Each row is a point on a landscape with many valleys, with its height.
From any point a ball rolls to the lowest of the 6 points nearest to it. It stops when none of these is lower. Distance is the straight distance between rows; heights are no part of it.
zizav h=2.57: [-28 -17  23 -46  11 -37   6 -21 -29   6   7   3   7  -8  39  -1  41 -29
   6 -76 -40   8]
deko h=1.98: [ -6  10  26 -41  14 -38  -9 -24 -20   9   6  25   6  -7  31  17  40 -15
  -1 -34 -38  18]
Vok h=3.73: [-10  33 -11 -24  27   9 -23   5  47  37   0  44  -6  21 -19  71  37 -16
   9  25  -5  24]
losu h=1.61: [ 11 -13  -6  52 -12  28   9   8  -8 -27  -3 -10   5 -19  -6 -56 -47  42
 -12   2   9 -33]
laz h=5.60: [-19  -3  31 -17  33 -17  -1 -21 -13   0  36  51  31 -13  23 -26  25  -3
  12 -39 -52 -19]
Fenem h=3.91: [  6   7  -3  70 -26  12   7 -16  20 -21  -2 -13 -10  22 -25  -8 -35  22
 -14  68  32  -3]
pobu h=2.05: [-17 -35  17 -36  10  -6   7   0 -20 -15  56   2  48   3  30 -65  12 -23
  57 -39 -33 -33]
Vezu h=1.68: [  9 -20  -7  32 -16  15   7  14 -21 -23  -8 -27  -5 -19  -1 -42 -43  25
 -11 -13  13 -24]
pimud h=1.34: [ 17  -9  -5  26   5  51  14  27  14 -29  23  16  38 -20  -3 -90 -32  46
   9   3 -10 -48]
Nop h=2.10: [ 18  20  -9  59  -9  43  17   5  12 -30   3  28  17 -13  -4 -61 -41  58
 -16  26   3 -29]
Fodo h=1.27: [-15  17 -20  43  12  27  -3  -2  44  16  -7  19 -16  27 -39  47 -11   3
  -3  52  34   5]
zun h=1.15: [ 11 -11  -3  -4  -9   5  -2  20 -28 -10 -17 -25  -5 -18  10 -19 -23  10
  -6 -29   4 -11]
rufod h=3.48: [ -7 -10 -22 -39   4 -16   6   6  13  41 -29 -41 -27   7 -15  81  33 -40
 -11  -4  39  40]
kavo h=2.35: [-17  20 -24  21  25  28 -14   8  48  32 -13  27 -18  21 -39  69   7 -10
  -6  34  28   9]
zube h=1.37: [-10  22  25 -34  20 -47  -9 -50 -15  19  15  53   6  -8  34  37  57 -25
   3 -22 -35  27]
mep h=1.41: [-17  26  13 -39  24 -48  -8 -57  -1  34  16  56   3   0  25  67  78 -41
  13  -7 -24  40]
tifo h=2.77: [  6 -23   3 -16   4  29   6  28  -3 -25  47   3  49  -7  10 -89 -12   9
  41 -14 -27 -45]
vakes h=2.32: [  2  23 -13  64 -10  23   6 -12  34  -4   1  15  -6  27 -28  14 -26  16
  -4  67  34  -1]
zimoz h=4.33: [-31 -24 -19  23   8   2   4  -6  29  30 -30 -36 -42  17 -49  70   1 -29
 -23  23  41  24]
retud h=4.25: [ 14  46  18  -8  16  -1 -15  -3   5  -6  16  61  18  -1  16 -10  11  19
  -3  11 -43  -2]
pup h=5.11: [-10  -5 -21 -13  13  -1  -1   3  20  38 -27 -19 -28   6 -27  74  18 -26
  -8  14  39  27]
sivob h=1.86: [ -6 -36  -2  63 -41   2  11  -2 -20 -40 -15 -61 -18  -5 -13 -55 -59  21
 -22   1  14 -16]
raf h=2.00: [-44  12 -23  53  16  31 -12  -8  53  30 -28  22 -42  27 -55  78  -4  -7
 -30  26  20  10]
seg h=3.53: [  1 -22 -12   5 -18 -15   8  -2 -14  13 -29 -52 -29   9 -13  42  -3 -21
 -12  12  54  21]
Nup h=7.72: [  7   2 -14 -20   4  -7  -4   5   7  26 -19 -16 -16   6 -13  58  16 -18
  -1  20  33  25]
zeva h=5.49: [ 16   7 -10  11  -4   2  -4   1   5  12 -13  -5 -14   5 -13  36  -7  -1
  -2  35  36   9]
fadu h=2.83: [ -6  41  22 -14  28 -30 -14 -42  -5  14  25  82  14  -1  28  24  46  -7
   7   1 -46  14]
digog h=5.67: [ -8 -19 -15   9  -4  -8   5  -4   9  24 -25 -39 -29  12 -28  54   2 -24
 -10  26  52  21]
tul h=0.81: [-35   8 -18  62  12  29  -5  -9  55  22 -17  12 -31  33 -55  58 -15  -5
 -20  43  28   5]
zik h=4.48: [ 19  24  -7  67 -19  22  12 -11  13 -25   0  17   2   8 -12 -26 -36  39
 -16  57  24 -13]
Kupa h=2.44: [ 12  -6  -1  60 -30   3   6 -11  -9 -26  -8 -28 -14   3 -14 -19 -41  22
 -20  39  28  -6]
nade h=1.77: [  0 -28  -3  46 -35  -6   8  -1 -34 -23 -25 -62 -24  -4  -4 -26 -49   8
 -20  -6  27  -8]
tapud h=8.03: [ 10  15  -8 -29  10  -8  -9   2  10  25 -13   1 -10   6  -7  58  23 -15
   2  19  16  25]
bobe h=1.44: [ 16 -12  -4  11   4  46  11  31  11 -29  29  15  45 -17  -2 -90 -25  36
  20  -4 -17 -46]
Dur h=2.52: [-17  -3 -11  59  -7  12   3 -15  39   5  -7 -11 -22  31 -46  30 -22  -1
 -12  59  37   6]
Dopu h=0.28: [  7  44  -1 -22  18  -1 -22  -1  25  22   8  46   5  17  -3  48  33 -10
  12  34 -10  21]
fizir h=3.56: [  5  -1   5  78 -42   8  13 -14   9 -40  -4 -27  -9  10 -19 -42 -48  35
 -24  53  18  -8]
sideb h=3.20: [  2   3   1  96 -42  33  25 -15  25 -53   0  -7  11   2 -16 -87 -57  63
 -31  52   2 -19]
tika h=2.49: [ -6 -36  -7 -28  -3  15   5  36 -21 -16   6 -41  12  -5  14 -54 -22  -5
  28 -54  -7 -27]
pob h=2.38: [-50   0 -22  44  15  20 -10  -9  44  33 -40   2 -57  18 -58  88  -1 -18
 -49  17  19  22]
Lazi h=1.80: [ 18  -8  -4  30 -15   8   3   5 -23 -15 -14 -21 -12 -17   0 -22 -36  21
 -15   3  17 -16]
gib h=7.94: [  1  -3 -14   4   2   2  -1  -3  10  23 -18 -19 -21  11 -21  54   4 -15
  -5  30  43  16]
Deron h=1.81: [-10  38   6 -30  25 -23 -24 -25  24  30  17  58   7  17   6  61  59 -28
  15  19 -27  32]
fiku h=5.88: [-10   8  30  -5  34  11   3  -6   7 -11  50  64  50  -8  13 -62  16  14
  16 -15 -57 -35]
pive h=3.22: [-33  -5 -25  14  21  15  -5  -1  36  41 -30  -5 -44  11 -46  83  11 -20
 -26  18  31  22]
zimo h=3.76: [ 27  15  -2   5  -7  -1  -6   7  -9  -2 -10   1  -9  -6   3  10 -12  16
  -8  17  15   1]
sabe h=1.00: [-11 -34   5 -38  -6   0   7   7 -26 -22  58 -10  48   8  35 -82   1 -21
  68 -30 -29 -34]
Susi h=1.32: [  0   7  17 -52  -3 -39  -5 -13 -23  10  -9  -3  -4  -5  31  26  37 -23
  -5 -41 -25  28]
Ruzo h=3.93: [  3   2 -13 -59  -7 -31   5   6  -1  29 -24 -36 -21   6   7  67  46 -38
  -6 -19  24  46]
Faza h=3.07: [  1  10   8 -62  -2 -45  -2 -19  -5  24  -6  -6  -9   4  19  58  62 -40
  -2 -23 -11  49]
Dod h=4.37: [ 13 -10  -7   9 -20 -10   2  -1 -22   1 -24 -37 -22   1  -4  22 -13  -5
 -10  14  42  10]
Nelod h=2.22: [-12   5  15 -55   2 -57   6 -39 -22  21  -1   6  -5  -3  40  46  64 -39
  -5 -48 -25  41]
vude h=3.82: [ -1  -1  19 -41   2 -24  -7   3 -21  -1  -2   4   2 -11  23   1  16  -7
  -4 -39 -31   8]
pil h=2.11: [ 10  -9 -11 -23 -19 -20   6   8 -26  12 -33 -49 -25   0  10  34   5 -18
 -12 -11  39  26]
fet h=2.42: [ -7  11  -1 -61  10 -35  -6 -16  14  36  -5   5 -10   8   3  75  64 -43
   4  -6  -6  46]
Tis h=1.64: [  6 -33 -10  34 -12  26  10  17 -16 -26  -1 -33   6 -22  -5 -63 -49  25
   1 -22  11 -37]
dugif h=3.96: [ -4 -16  13 -41  -1 -15  -3  14 -23  -6  -6 -15   3  -9  24 -18   5  -9
   2 -57 -28  -2]
Kuf h=1.16: [ 14  -6  -9  45  -2  47  16  16  10 -30  11  13  24 -22  -5 -78 -40  51
  -4   5  -1 -43]
Suv h=1.78: [ -8 -45 -14  57 -27  26  17   9 -15 -39   2 -53   1 -12 -12 -79 -62  25
  -1 -11  12 -36]
Baze h=3.46: [-11   7 -20 -39  22  -5  -9   4  32  45 -18  -2 -22   6 -24  86  41 -32
  -2   7  14  39]
siro h=2.29: [  1 -14   3  87 -40  19  16  -9   5 -50  -3 -28  -1  -4 -17 -73 -57  47
 -28  33   6 -24]
bagug h=0.19: [  5 -15 -18 -25 -14 -21  10   4 -13  22 -31 -50 -25   7  -1  56  16 -30
 -14  -5  51  32]
Rine h=5.79: [ 18  26  11 -30   4 -15 -16   2  -7   6  -4  21  -1  -4  12  20  14   2
   0   4 -15  11]
vuvol h=2.48: [ -1  -2  13 -48  -5 -29  -7   3 -24   4 -15 -11  -5  -6  30  11  21 -14
  -5 -46 -20  18]
fedit h=2.34: [-15   3  13 -61  -5 -61  11 -35 -23  17  -7 -10 -10  -1  43  42  70 -46
  -7 -64 -20  45]
rul h=3.43: [ 12  -5   0 -27 -12 -13  -1  13 -30   0 -24 -28 -13 -11  19   8  -3   0
  -9 -33   6   8]
ror h=1.91: [-12  11 -14  59  -2  22   1 -12  42   5  -4   5 -17  31 -43  31 -23   5
  -7  61  35   3]
maguf h=2.43: [-11 -55 -21  31 -21  30  20  22 -24 -29   5 -62   5  -8  -2 -78 -59  10
  22 -29  19 -40]
Gumel h=1.85: [  1 -26   5  53 -45 -14   6  -9 -22 -24 -22 -65 -27   9 -15 -16 -43   0
 -20  24  30   4]
Desa h=1.87: [  3 -28  -2  39 -38 -14   7  -4 -31 -16 -26 -63 -28   1  -5  -8 -37  -1
 -20   7  37   4]
nonag h=3.92: [ -2  28  -5 -35  19  -9 -19  -2  30  31  -1  29  -4  15 -10  67  40 -23
  10  23  -3  31]
Sebes h=1.33: [ 13 -13  -7  24   0  38   9  25  -2 -25  11  -2  18 -23  -2 -68 -36  37
   2 -11  -4 -40]
pevep h=2.37: [ 24  14  -5  30 -11  11  -1   2 -12 -14  -6  -1  -6  -7  -2 -11 -29  26
 -11  26  18  -9]
molu h=3.68: [-12 -14  18 -41   5 -25  -1   1 -23  -2   4  -5   4  -8  28 -12  19 -16
   4 -61 -38   2]
zis h=1.11: [ -4 -36  -2 -31  -4  15   4  32 -16 -19  31 -26  31  -2  18 -70 -16  -9
  47 -39 -19 -34]
Vasuk h=6.07: [ 19  20  -8  -9   2   0 -12   6   2  11  -9  10  -8   4  -5  36   4   2
   0  29  21  12]
Mib h=1.56: [ 14   5  -6  64 -11  49  20   4  15 -35   4  20  21 -18  -4 -79 -47  59
 -16  21   3 -35]
rirog h=2.19: [-21  10 -24 -13  27  13 -13   6  42  46 -23  10 -29   7 -35  86  27 -24
  -9  12  21  27]
lebol h=2.04: [ 10 -13  -2  45 -30  -6   6  -9 -17 -14 -17 -43 -22   5 -13  -1 -33   5
 -17  31  36   1]
davo h=2.51: [ 16  23   9   8  15  31   2  19  12 -20  20  45  29 -13   4 -61 -14  39
  -3  -3 -36 -32]
bibo h=2.87: [ 25  23  -7  40 -11  16   2  -2   0 -13  -5  14  -2   0  -5  -9 -27  31
 -11  38  23 -10]
ziz h=5.37: [ 12  35   5 -27  11 -10 -20  -4  14  16   2  34   1   9   3  41  30  -8
   9  23 -12  20]
Zumin h=2.84: [-32   4 -21  41  17  24  -7  -7  46  29 -24   6 -36  23 -49  69  -2 -10
 -20  33  30  10]
tapam h=4.67: [ 10  12   3 -51   0 -31  -8  -2  -6  23 -13  -7  -9   2  11  50  37 -25
  -1  -4   4  34]
Dud h=3.90: [ 11  -1   8  -6  12  22  -1  24   1 -18  18  17  25 -16   5 -55 -16  24
   7 -18 -29 -31]
dipa h=2.46: [ 13  -7  -2  59 -26   9   7  -5 -15 -29  -9 -25 -11  -9  -9 -34 -45  30
 -21  21  19 -16]
fon h=3.42: [ -3   4  -3 -68  -5 -45   3 -10   1  32 -14 -22 -11   9  13  68  63 -44
  -3 -25   6  54]
tavi h=2.89: [ 22   5  -2   6  -8   4  -4   9 -20  -7 -14  -8  -7 -12   6  -3 -19  17
 -11   1  15  -6]
siru h=3.51: [ 12   5  -3  76 -27  24  15 -10   4 -38  -3  -5   0  -4 -11 -54 -49  47
 -24  37  15 -18]
Tuk h=1.76: [  4 -30  -9   7 -10  16   7  25 -24 -19 -10 -36  -2 -19   5 -44 -36  14
   1 -37   5 -26]
Pem h=2.06: [-12 -40  -2  76 -43  14  14   0  -9 -48  -6 -63  -8  -7 -17 -79 -67  30
 -16   6   5 -25]
Pugu h=2.73: [ 18   5  -6  42 -17   6   2  -7  -2  -8  -9 -12 -11   2 -13   6 -26  15
 -12  43  34   0]
tima h=6.04: [  7  20  21 -26  13 -14 -13  -1 -11  -2  10  37   9 -11  20  -5  16   5
  -1 -15 -41   2]
bipu h=3.21: [  0 -14   3 -44  -9 -18  -1  18 -32  -3 -20 -32  -9  -9  25  -3   7 -11
  -5 -58 -13   6]
sov h=5.94: [  7  23  -8 -23  15  -2 -16   4  23  27  -6  21  -8  11 -11  60  27 -14
   8  28   9  24]
toliz h=1.82: [-36  18 -28  35  26  31 -17  -1  51  38 -30  30 -39  21 -49  86   6  -8
 -27  19  18  14]
zosi h=1.58: [-13  19   9 -53  14 -46  -8 -38  10  35   7  27  -4   7  13  71  73 -43
   7  -7 -20  47]
fozit h=5.78: [  9  49   9 -22  17 -11 -22 -10  15  15  12  57   9  15   8  36  35  -5
  11  29 -26  19]
negir h=3.47: [  6 -11   4 -25   1  -1  -4  21 -22  -7  -6 -15   2 -17  14 -21 -11   6
   2 -42 -18 -11]
morik h=2.58: [  1 -15  -1  55 -29  -6   5 -16   3 -13 -12 -42 -24  22 -29   6 -34   3
 -15  52  36   8]
Vaf h=0.91: [-27  23 -27   6  31  25 -21   8  50  43 -19  31 -27  17 -36  85  19 -13
 -12  17  13  18]
sikud h=4.53: [  7  34 -13  -6  16  13 -16   6  34  24   0  36   0  18 -16  54  16  -4
  10  39  12  12]
gunok h=2.30: [  9   1  -3  77 -24  34  20  -4  10 -39   0   2   8 -12 -10 -72 -51  54
 -22  29   7 -27]
bog h=3.88: [  0 -16  14 -16  14  19   1  21   3 -20  46  17  49  -8  11 -76  -2   7
  34 -20 -42 -39]
Sero h=4.24: [-35 -10 -18  37  12  13  -3  -7  38  27 -28 -13 -43  23 -53  68  -4 -19
 -28  32  32  16]
tiro h=2.78: [ 24  32   2  17   6  30   2  15   8 -19   8  43  20 -12   6 -45 -20  46
  -9  12 -18 -25]
lusa h=1.59: [  4 -26  -6  60 -20  27  13   8 -10 -34  -2 -26   3 -18 -11 -70 -52  37
 -12   1   8 -34]
funub h=6.32: [ -9 -12  25 -16  25   4   0   4  -2 -11  47  34  45  -9  14 -61  11   2
  29 -26 -48 -34]
Peser h=3.01: [ 30  39  -8  28  -2  23  -3   2   8 -10   2  33   5   3  -2  -4 -17  32
  -7  38  11  -9]
morir h=3.61: [ 24  22   8  -8   4   4 -12  10  -6  -6  -2  23   4  -8  10  -7  -6  20
  -5   2 -15  -5]
luv h=0.87: [ -1   7 -18 -13  14   4  -8   3  24  32 -15  -2 -21   9 -23  68  15 -17
   0  25  29  20]
Peb h=2.56: [ -4  21   2 -44  16 -25 -17 -13  19  33   1  25  -5  10   0  65  52 -30
   6  11 -11  37]
Fam h=1.57: [ -6  23  11 -49  11 -42 -11 -32   0  29   6  29  -1   2  18  59  62 -36
   6  -5 -24  42]
Votot h=5.45: [ 11  -5 -12 -18  -8 -13  -1   4 -10  18 -25 -31 -21   3  -4  47   7 -18
  -5  10  40  22]
fekek h=5.47: [  6  24  23 -10  19  -1 -10   0  -2 -11  22  48  21 -10  14 -29   5  19
  -1 -12 -50 -15]
vebof h=1.38: [ 17   9   5 -33  -5 -16 -10   8 -19   4 -13  -5  -9  -9  16  16   6  -3
  -6 -14  -4  12]
Miru h=1.72: [ 10 -24  -3   0   2  24   5  31  -9 -22  10 -12  17 -19   2 -60 -30  20
  13 -29 -11 -37]
roge h=1.74: [  3 -36 -10  -2  -5  27   9  36 -15 -23  14 -32  20 -13   3 -69 -35  12
  27 -33  -2 -37]
Vupat h=5.66: [ 11  16  18 -17  14  -1 -11   8  -8  -9  12  29  14 -14  15 -25  -1  15
  -3 -17 -40 -11]
bazel h=3.80: [-33 -33  17 -45  14 -25   7  -9 -25   0  19  -5  20  -3  37 -26  27 -32
  26 -76 -36 -10]
vezo h=1.42: [-21 -39   7 -47  -7 -15  12  -1 -34 -19  51 -19  38  15  47 -72   8 -35
  72 -48 -21 -27]
piron h=2.45: [-12   6  -8  71 -14  15   4 -16  42  -7  -2  -5 -17  37 -44  14 -31   9
 -11  69  31   2]
zol h=1.14: [-43 -33 -15  19  -1 -10  15  -7  23  31 -39 -62 -49  18 -51  74   3 -41
 -37   9  46  34]
zope h=1.01: [ -4  32  24 -29  21 -36 -14 -37 -10  15  15  56   8  -1  26  33  47 -14
   6  -2 -39  22]
Bove h=2.80: [  8 -20  -9   6 -29 -14   7   3 -34  -1 -33 -54 -28  -3   6  12 -17 -10
 -15 -11  40   9]
kopez h=2.85: [ 25  37   5  -6   6   4 -13   6   2   0  -1  35   7   1   7   6   2  19
  -2  24  -9   3]
Runiz h=0.40: [ -3  36  27 -15  24 -23 -13 -29  -8   4  25  71  16  -5  25   4  31   2
   3  -6 -50   3]
kas h=4.10: [-26 -33  23 -37  19 -18   3  -5 -19  -3  31   7  28  -7  28 -36  21 -23
  31 -60 -42 -20]
lalo h=3.52: [ 20  28  -8  65 -14  32  13  -6   9 -26  -1  26   9  -5  -5 -40 -38  50
 -18  41  14 -19]
tuga h=2.18: [  9   0   9  -2  17  35   7  25  13 -22  37  34  51  -9   2 -83 -12  28
  20  -6 -37 -41]
Fugi h=1.40: [ 21  11   7 -10   3   6  -8  16 -14 -10  -2   9   4 -15   9 -19 -13  22
  -7 -13 -17 -12]
fuga h=6.03: [  4  -5  13 -16  12  10  -4  21  -5 -15  16  14  24 -16   8 -45  -6  14
   9 -30 -39 -25]
Sete h=4.28: [  9  25  12 -42   7 -29 -17 -11   0  20  -2  20  -2   3  12  44  39 -19
   6   5 -17  27]
Suf h=4.16: [ -9   4 -19  27  12  16  -3  -2  33  22 -12   1 -22  20 -37  53  -5  -8
  -7  42  39  10]
Tak h=4.05: [ 12  -3   7 -12   5   9  -6  22 -13 -13   4   3  11 -18  10 -34 -16  19
   0 -27 -23 -21]
ket h=3.35: [-27 -30 -19   2   0 -11  16  -1  14  35 -34 -56 -41  12 -39  73  11 -41
 -23   9  53  30]
lize h=2.91: [  2  18   6 -53   6 -34 -10 -12   0  24  -5   7  -6   4  11  56  50 -33
   4  -3  -9  40]
Biga h=2.33: [ -6 -17 -22 -33  -8 -21  13   6   0  34 -34 -56 -30   7 -11  72  30 -40
 -15  -7  51  41]
kize h=2.25: [  0 -27  -2 -18  -3  15   2  31 -16 -16   3 -26  13 -14   8 -50 -24   5
  15 -46 -11 -29]
Zegu h=3.33: [  9  16  -5  89 -30  37  23 -14  21 -44  -1  13  13  -3 -10 -74 -50  59
 -26  47  12 -22]
duv h=3.95: [ -7 -11  23 -12  23  14   8   3   2 -17  64  41  63  -4  16 -83   9   5
  41 -10 -46 -43]
linos h=5.93: [ -5  -7  19 -30  13 -11  -6   8 -15  -6  11  10  12 -13  18 -25   7   0
   5 -41 -42 -11]
Reme h=3.02: [ -9   1  27 -38  13 -30  -5 -12 -21   0   7  18   5 -11  29  -1  28 -12
  -1 -45 -43   6]
sive h=1.36: [-12  24  21 -32  24 -43  -9 -54 -13  25  17  63   6  -3  32  47  64 -24
   7 -12 -32  29]
garef h=1.28: [ 22  16   8 -18   0  -8 -11  10 -11  -1  -6   7  -1 -10  10   5   2   8
  -6  -3  -9   4]
larek h=1.39: [ -7  31  18 -35  22 -39 -16 -42   0  25  18  56   8   4  22  51  61 -28
  11   4 -32  33]
beve h=1.60: [-14  11  28 -29  25 -39  -7 -42 -21  11  17  53   9 -13  34  17  44 -16
   3 -36 -44  12]
veva h=1.47: [ 20  15  -1  30   7  49  13  22  17 -27  15  39  36 -17   0 -79 -29  54
  -4   9 -15 -38]
zefab h=6.53: [ -7   2  26 -23  20  -9  -7   2 -10  -6  22  34  23 -13  17 -32  11   5
   8 -34 -50 -17]
foliz h=4.22: [  6  15  20  -3  21  20  -2  12  10 -17  30  49  36 -10   7 -59  -1  26
   8 -10 -48 -31]
zefa h=2.16: [ 11  33 -18  26   7  23  -6   0  26  10  -1  31  -1  19 -19  33  -7  10
   4  53  30   2]
muf h=2.39: [  7 -19   3  -9   9  25   4  29   2 -22  30   2  37 -12   5 -75 -19  20
  25 -19 -25 -41]
Zef h=1.75: [  3 -26  -6  33 -26   5   6   6 -33 -23 -20 -45 -17 -12   1 -32 -43  16
 -12 -17  22 -16]
Pote h=3.05: [ -5 -15 -21 -18  -2 -13   7   6   6  32 -28 -41 -29   8 -20  68  19 -32
 -11   6  51  33]
vitep h=4.29: [ 15  -1  -8 -28 -11 -17  -1   7 -18  15 -26 -29 -18  -1   7  38   8 -16
  -8  -5  30  23]
Misus h=7.36: [ 13   9  -7 -36   0 -17  -9   3   1  24 -16  -8 -12   1   2  50  23 -18
   0  10  17  28]
dofos h=3.18: [ -7 -30   2 -33  -1   4   2  30 -20 -10   1 -31   9  -9  16 -42 -12  -6
  20 -59 -17 -20]
feb h=3.32: [ 10   0  -4 -53 -14 -32   2   5 -17  17 -26 -35 -16   0  18  44  31 -27
  -7 -26  15  38]
kinu h=2.76: [ 23  29   5   5   4  18  -6  15   0 -13   2  33  10 -13   8 -24 -12  33
  -9   6 -18 -15]
Rokan h=2.90: [ 13  -3  -4 -42 -17 -25   3  11 -30  10 -32 -40 -19  -5  21  31  14 -18
 -11 -30  17  26]
nolin h=1.35: [ 10 -10  -7  59 -12  43  18  12   3 -33   5   2  16 -19  -9 -78 -47  51
 -11   8   4 -39]
buzi h=2.67: [ 23  20  -6  44  -5  34  10   6   5 -26   1  27  10 -13  -1 -46 -35  50
 -16  24   2 -24]
pivu h=1.43: [ -8  12 -19 -21  19   5 -12   8  34  38 -15  10 -20  11 -23  77  27 -21
   0  21  19  24]
togiv h=2.02: [ 17   3  -5  46 -13  22   6   7 -11 -25  -5  -2   1 -16  -3 -38 -39  37
 -15  14  11 -21]
Kuze h=3.69: [-10  18 -14 -31  23   2 -19   6  38  38  -9  24 -14  12 -19  80  39 -24
   6  17   3  29]
lir h=4.23: [ 10  38  19 -25  16 -21 -17 -12  -2   8  12  46   8   2  17  21  30  -1
   3   7 -36  13]
bav h=1.48: [-12  11  27 -40  17 -46  -3 -44 -21  16   8  38   2 -12  37  32  55 -27
  -1 -36 -36  24]
riv h=3.31: [ -2  -4   1  64 -26   2   6 -15  20 -15  -6 -27 -19  29 -34   4 -31   7
 -16  63  36   5]
Livu h=2.21: [ 15 -11  -6   7 -18  -3   0   9 -32  -6 -24 -31 -18 -12   6  -4 -27   8
 -11 -11  23  -3]
nuv h=1.73: [ -5 -37  -5  71 -32  22  17   3 -10 -43   2 -47  -2 -10 -14 -79 -62  34
 -14   3   7 -32]
Noga h=3.34: [-23 -10  29 -36  22 -30  -1 -23 -22   5  16  26  16 -15  32  -8  33 -16
   8 -59 -47  -2]
Diliv h=1.95: [  3 -37  -9 -28 -12  20   8  31 -17 -25  37 -32  39   0  17 -87 -22  -4
  58 -28 -10 -39]
Vuzoz h=0.67: [ 25  45  10  -3   9  10 -11   7   5  -8  10  48  12  -2  10  -8   0  26
  -5  18 -26  -6]
Mokam h=2.68: [ -8   7   8 -68  -1 -57   7 -28  -7  28  -6 -11 -10   7  26  63  75 -50
  -4 -36 -10  56]
vufan h=5.13: [  4   5 -11 -45   4 -20  -2   4   6  30 -21 -20 -18   5  -2  67  37 -30
  -1   1  23  36]
Zera h=1.54: [ 10 -29 -11   9  -4  38   9  31  -2 -25  24 -15  32 -17  -3 -80 -35  23
  25 -15  -5 -45]
sak h=2.70: [-15 -47  -4  73 -46  13  13   3 -14 -49  -7 -73 -10  -4 -18 -82 -67  20
 -13  -2   3 -22]
pupez h=2.75: [ 25  20  -2  26  -4  23   0   9  -5 -17  -1  18   5 -14   2 -30 -30  38
 -12  14   3 -18]
Mopal h=2.71: [-17  28  -8 -37  28  -8 -22  -7  41  42   1  39  -6  16 -14  80  56 -34
  10  14 -15  36]
kat h=3.19: [ 13  -5  -9 -22 -18 -17   2   7 -26   9 -30 -38 -19  -3   9  32   2 -11
  -7  -8  33  18]
nogi h=4.92: [-17 -26  20 -31  18  -4   1   5 -14 -10  40  10  38  -5  20 -55  10 -12
  34 -43 -41 -29]
Tavut h=5.24: [  8  20   0  88 -38  25  20 -20  24 -40   0   6   4  12 -17 -51 -49  51
 -22  66  17 -11]
mil h=2.93: [ 18  14 -10  32  -6  10  -1  -3   8   3  -6   2  -9  10 -14  19 -15  12
  -4  47  35   1]
Saka h=2.31: [-19  15 -25  12  25  22 -13   4  43  38 -20  19 -27  16 -35  76  13 -13
  -7  27  23  15]
dup h=2.47: [-15 -35   8 -38   1   2   5  18 -16 -16  35 -16  33   2  21 -62   0 -17
  46 -48 -28 -29]
Bomo h=2.69: [  7  -6   3  68 -33   2   7 -16  -1 -31  -7 -32 -14  10 -20 -24 -43  24
 -21  47  27  -5]
Sur h=0.14: [ 22   7  -6 -18  -8 -10  -7   7 -12   9 -19 -13 -14  -5   7  32   2  -3
  -4  10  21  13]
zunaz h=2.40: [-15   8  13 -57   6 -62  12 -57 -16  29   3  15  -5  -6  38  61  82 -50
  -2 -44 -16  49]
Vug h=2.28: [-29 -40  11 -49   4 -12   7   4 -24  -8  37 -16  31   8  38 -53  13 -34
  51 -62 -27 -22]
Nik h=6.34: [ -2 -10  -9  33  -9   0   4  -8  12   9 -16 -26 -24  16 -28  39 -13 -11
  -9  44  45  12]
vola h=3.66: [-22 -32  13 -46   7 -12   5  11 -18  -6  24 -12  22  -2  25 -45   9 -20
  34 -61 -36 -17]
riku h=2.65: [ 24  31  -9  19   0  13  -5   2  10   3  -3  22  -4   7  -7  19 -11  17
   0  43  22   0]
rar h=1.84: [-16  -1  24 -43  11 -48   6 -39 -26  15   6  20   3 -13  42  22  53 -29
   0 -61 -36  23]
vivat h=2.66: [ -5 -29  10 -29   4  11   2  22 -11 -18  44  -6  44  -3  17 -74  -4  -6
  47 -30 -31 -36]
Kez h=6.28: [-26 -25  -8  39  -6  -4   5 -11  25  17 -23 -44 -38  23 -50  49 -14 -21
 -21  41  43  19]
kilot h=6.39: [-16   1  32 -11  36  -4  -1 -16  -6  -4  46  59  40 -11  20 -42  21   3
  13 -27 -58 -27]
Sufon h=0.38: [-17 -34 -13   9 -18 -19  15  -3  -1  22 -34 -70 -36  18 -29  54   0 -37
 -20  16  59  29]
Sori h=4.27: [-14 -30  -4  31 -22 -15  10  -9  -1   9 -24 -63 -33  22 -34  35 -16 -23
 -19  35  51  20]
bup h=1.29: [ -7 -35   1 -39 -15  -1   8  14 -32 -26  53 -24  45  12  39 -86  -6 -23
  73 -29 -23 -34]
bak h=1.83: [ -6 -46 -16  15 -15  21  12  26 -27 -21 -10 -55  -2 -13   2 -59 -47   7
  10 -42  15 -32]
zare h=4.20: [ 21  40   5 -14   7  -4 -17   4   4   5   5  39   3   4   9  18  12  10
   0  24 -13   6]
Roz h=4.36: [-15 -10  29 -32  19 -20  -5  -9 -16  -2  20  23  20 -12  25 -20  20  -9
   9 -52 -47 -10]
Fus h=1.99: [ 20   4   1  13   8  33   4  26   4 -22  12  20  24 -20   2 -60 -27  40
   0  -8 -20 -35]
zuso h=2.01: [  7 -19  -2  -3  -1  15   1  26 -17 -17  -3 -18   4 -19   6 -41 -27  17
   2 -34  -7 -26]
Gokep h=3.26: [ -2 -20  16 -19   7  16  11   4  -9 -23  68  28  69  -1  23 -93   7  -1
  58  -8 -38 -44]
balo h=8.22: [ 13  11 -12 -10   3  -4  -8   6   9  19 -13  -4 -13   6 -13  48   7 -12
  -1  29  29  18]
tenag h=2.86: [ 21  34  10   4  13  20  -4  12   8 -15  15  50  24  -8   9 -37  -8  31
  -6   5 -38 -20]
ger h=2.41: [  4 -45 -20 -16 -13  28  12  37 -19 -25  25 -46  28  -5  14 -84 -35  -1
  55 -31   2 -39]
lofa h=2.50: [  2  12  13 -53  -1 -41  -7 -18 -13  19  -8   4  -6  -2  23  43  49 -28
  -1 -22 -17  37]
nef h=4.60: [-27  -8 -12  44   7  15   0  -8  39  20 -18 -14 -34  27 -52  54 -12 -12
 -16  44  37  11]
zil h=2.79: [ 27  40  -6  13   2  15 -10   5  10  -1   1  35   4   6  -1  12  -5  22
   0  42  12   0]
luba h=4.49: [ 10  17  18 -39   2 -26 -12  -5 -13   6  -1  16  -2  -4  19  22  26 -10
  -3 -11 -23  19]

Call two points neighbours if one is among the 6 nearest of the other. Go from one point of each pair to the other, from neighbour to neighbour, staying as low as possible. Name the highest point that can't be avoided.
Vuzoz / Dopu => kinu
Sur / garef => vebof
Vuzoz / bagug => Bove
Sur / Runiz => vuvol
zun / Kuf => Tuk
Vaf / Sufon => Pote
Vaf / tul => raf
Dopu / zope => Deron
Dopu / Susi => rar
Vaf / luv => pivu

Where does a ball stop that starts at each point below?
bog => Kuf
lize => zope
Pugu => Kuf
linos => Susi
Faza => zope
zefab => Susi
sideb => Kuf
siru => Kuf
fon => zope
